Points on a hilly landscape, in no order, each with its height.
From any point a ball takes the steepest step (drop divided by distance) to one of its 4 nearest points. It stops when none of these is lower. Distance is the straight distance between rows; heights are no part of it.
K_665: [122 146 131 130 147 118 130 134 114 146 105 141 154 177  83 147 122 145
 166]  (h 21.8)
K_630: [124 130 121 141 129 127 120 136 142 152 111 137 130 161 133 143 106 137
 157]  (h 52.6)
K_38: [125 123 120 136 128 122 119 137 161 137 127 121  99 122 174 143 112 119
 124]  (h 72.7)
K_435: [126 128 121 122 145 119 127 135 123 138 112 116 128 147 125 154 122 128
 146]  (h 15.6)
K_453: [104 134 127 131 102 137  80 137 218 145 176 141  75  76 203 114  94 106
 101]  (h 60.5)
K_420: [144  98 120 106 128 123 146 116  99 117 132 103 113  90 151 135 149 117
 104]  (h 50.7)
K_125: [119 159 138 138 149 113 143 139 103 144 105 156 171 196  52 140 126 156
 169]  (h 20.8)
K_433: [118 144 149 177  80 157 104 147 171 153  85 150 133 175 130  89  99 150
 171]  (h 59.1)
K_508: [166  87 113  92 138 123 151 101  74 117 160 124 126  63 163 141 162 114
  82]  (h 31.0)
K_205: [120 148 141 145 134 124 129 138 115 154 104 154 162 188  75 123 114 157
 175]  (h 29.9)
K_997: [126 135 135 159 103 144 109 138 152 158 104 154 135 165 140 115  99 143
 161]  (h 60.6)
K_425: [162  98 122  94 157 134 152  89  44  99 139 107 167 107 108 146 174 117
 110]  (h 48.3)
K_113: [130 110 120 122 119 119 132 128 156 119 150 108  80  81 183 123 124 115
  97]  (h 53.8)
K_431: [108 154 171 170  90 145 119 152 154 149  73 145 149 199  83  88 112 164
 186]  (h 51.7)
K_822: [ 98 154 134 176  59 167  70 141 210 144 118 169 109 126 182  77  87 122
 127]  (h 59.8)
K_112: [140 102 119 108 116 124 140 121 126 114 158 113  86  66 179 120 139 122
  83]  (h 50.1)
K_714: [112 122 130 110 106 129 103 135 198 125 181 115  64  49 199 108 111 108
  86]  (h 63.4)
K_692: [134 118 124 110 165 120 147 119  83 104 114  92 147 136  78 152 156 120
 132]  (h 37.1)
K_444: [156 115 129  98 167 132 159  95  42  80 138 102 182 129  69 142 174 118
 120]  (h 32.5)
K_207: [140 131 128 107 174 118 160 111  64  78 117  92 175 145  46 144 170 122
 129]  (h 20.6)
K_20: [160  97 112  92 123 129 143 112 103 120 177 129 104  45 182 129 148 118
  72]  (h 50.6)
K_106: [117 136 119 156 102 141  92 135 191 148 137 155 106 127 184 122  92 125
 125]  (h 5.1)
K_506: [149  94 115 106 122 126 149 114 102 115 152 110 104  75 168 125 149 116
  86]  (h 48.7)
K_156: [115 140 131 171  78 158  90 138 190 151 121 167 114 139 176  95  87 134
 136]  (h 47.1)
K_682: [125 125 119 139 127 124 121 135 146 146 120 131 117 147 152 147 107 126
 142]  (h 73.1)
K_548: [122 116 125 125 114 122 117 135 180 121 165 114  72  75 190 118 115 115
  96]  (h 59.0)
K_75: [122 116 129 108 106 126 120 129 174 118 177 113  68  48 195 109 123 113
  79]  (h 65.7)
K_543: [127 121 118 117 154 115 139 127 100 121 109  95 130 139 110 153 143 124
 134]  (h 23.3)
K_393: [129 152 128 120 181 105 154 128  90 106 104 119 174 182  34 157 152 127
 144]  (h 20.9)
K_411: [124 129 117 147 110 133 109 135 171 148 131 145 107 133 171 136  95 124
 130]  (h 53.0)
K_799: [113 134 124 143 104 133  91 131 200 141 156 141  88  98 193 123  92 113
 108]  (h 52.8)
K_595: [123 135 126 127 152 116 130 134 112 140 106 125 148 166  96 157 121 135
 157]  (h 31.1)
K_603: [143 103 121 105 147 129 147 110  78 110 118  92 131 110 120 140 156 119
 115]  (h 64.6)
K_111: [103 166 176 172 103 132 139 161 147 141  74 145 161 211  53  89 124 168
 192]  (h 50.8)
K_684: [125 115 114 131 125 119 129 133 152 126 131 111  90 104 172 135 120 115
 109]  (h 59.4)
K_66: [121 146 126 117 171 106 148 133  97 117 106 117 161 172  59 157 142 132
 153]  (h 17.1)
K_220: [135 111 120 106 149 123 147 114  81 111 115  91 134 120 111 143 157 119
 122]  (h 60.3)
K_869: [118 149 153 158 110 140 121 144 132 154  92 150 154 189  88 107 111 166
 179]  (h 40.8)
K_712: [121 151 132 133 155 111 133 137 106 142 103 143 163 183  67 149 128 143
 163]  (h 17.6)
K_521: [154 129 129 105 183 126 166 100  45  65 131 100 190 147  43 142 181 117
 123]  (h 32.1)
K_138: [151 102 121  79 113 131 130 120 139 126 209 134  78  13 195 111 131 118
  64]  (h 55.1)
K_258: [ 88 158 134 167  53 167  49 136 223 154 147 174 100  94 198  77  87 115
 111]  (h 72.4)
K_961: [124 157 128 124 169 103 147 135  95 128 103 137 174 188  47 153 138 137
 156]  (h 11.6)
K_399: [125 137 128 136 136 125 126 134 121 153 105 139 144 173 104 143 116 143
 162]  (h 32.6)
K_202: [133 109 117 117 141 120 143 124 107 117 116  95 118 114 134 143 142 118
 116]  (h 61.3)
K_243: [163  92 111  80 127 123 137 114 112 120 200 140  98  21 192 127 140 118
  61]  (h 51.9)
K_802: [103 171 171 170 114 121 150 155 131 136  82 155 173 223  30  89 131 172
 184]  (h 30.0)
K_5: [130 141 126 113 173 109 149 123  80  99 108 102 168 162  53 157 160 121
 143]  (h 23.4)
K_826: [126 135 121 157 110 138 108 137 162 156 116 150 122 150 157 127  94 132
 147]  (h 62.9)
K_383: [ 98 148 127 159  77 156  66 135 220 154 155 174  99  99 202  96  84 113
 113]  (h 68.8)
K_442: [156  97 118  98 150 134 154  98  57 105 135 109 147  96 124 140 169 118
 105]  (h 63.0)
K_527: [152 107 124  97 161 138 156  96  46  91 134 100 167 119  83 144 175 115
 115]  (h 37.9)
K_887: [142  97 116 108 118 126 142 118 113 116 154 111  93  69 173 121 142 119
  86]  (h 49.4)
K_267: [122 121 118 129 121 120 114 136 177 129 148 124  83 100 186 130 107 108
 105]  (h 64.8)
K_13: [112 168 154 154 126 121 144 148 109 145  95 160 174 207  41 108 128 167
 179]  (h 51.1)

Where does a ball stop that starts at each point below?
K_442 -> K_207
K_433 -> K_961
K_682 -> K_435
K_997 -> K_435
K_453 -> K_106
K_665 -> K_961
K_5 -> K_961
K_267 -> K_506
K_13 -> K_961
K_220 -> K_435
K_75 -> K_506
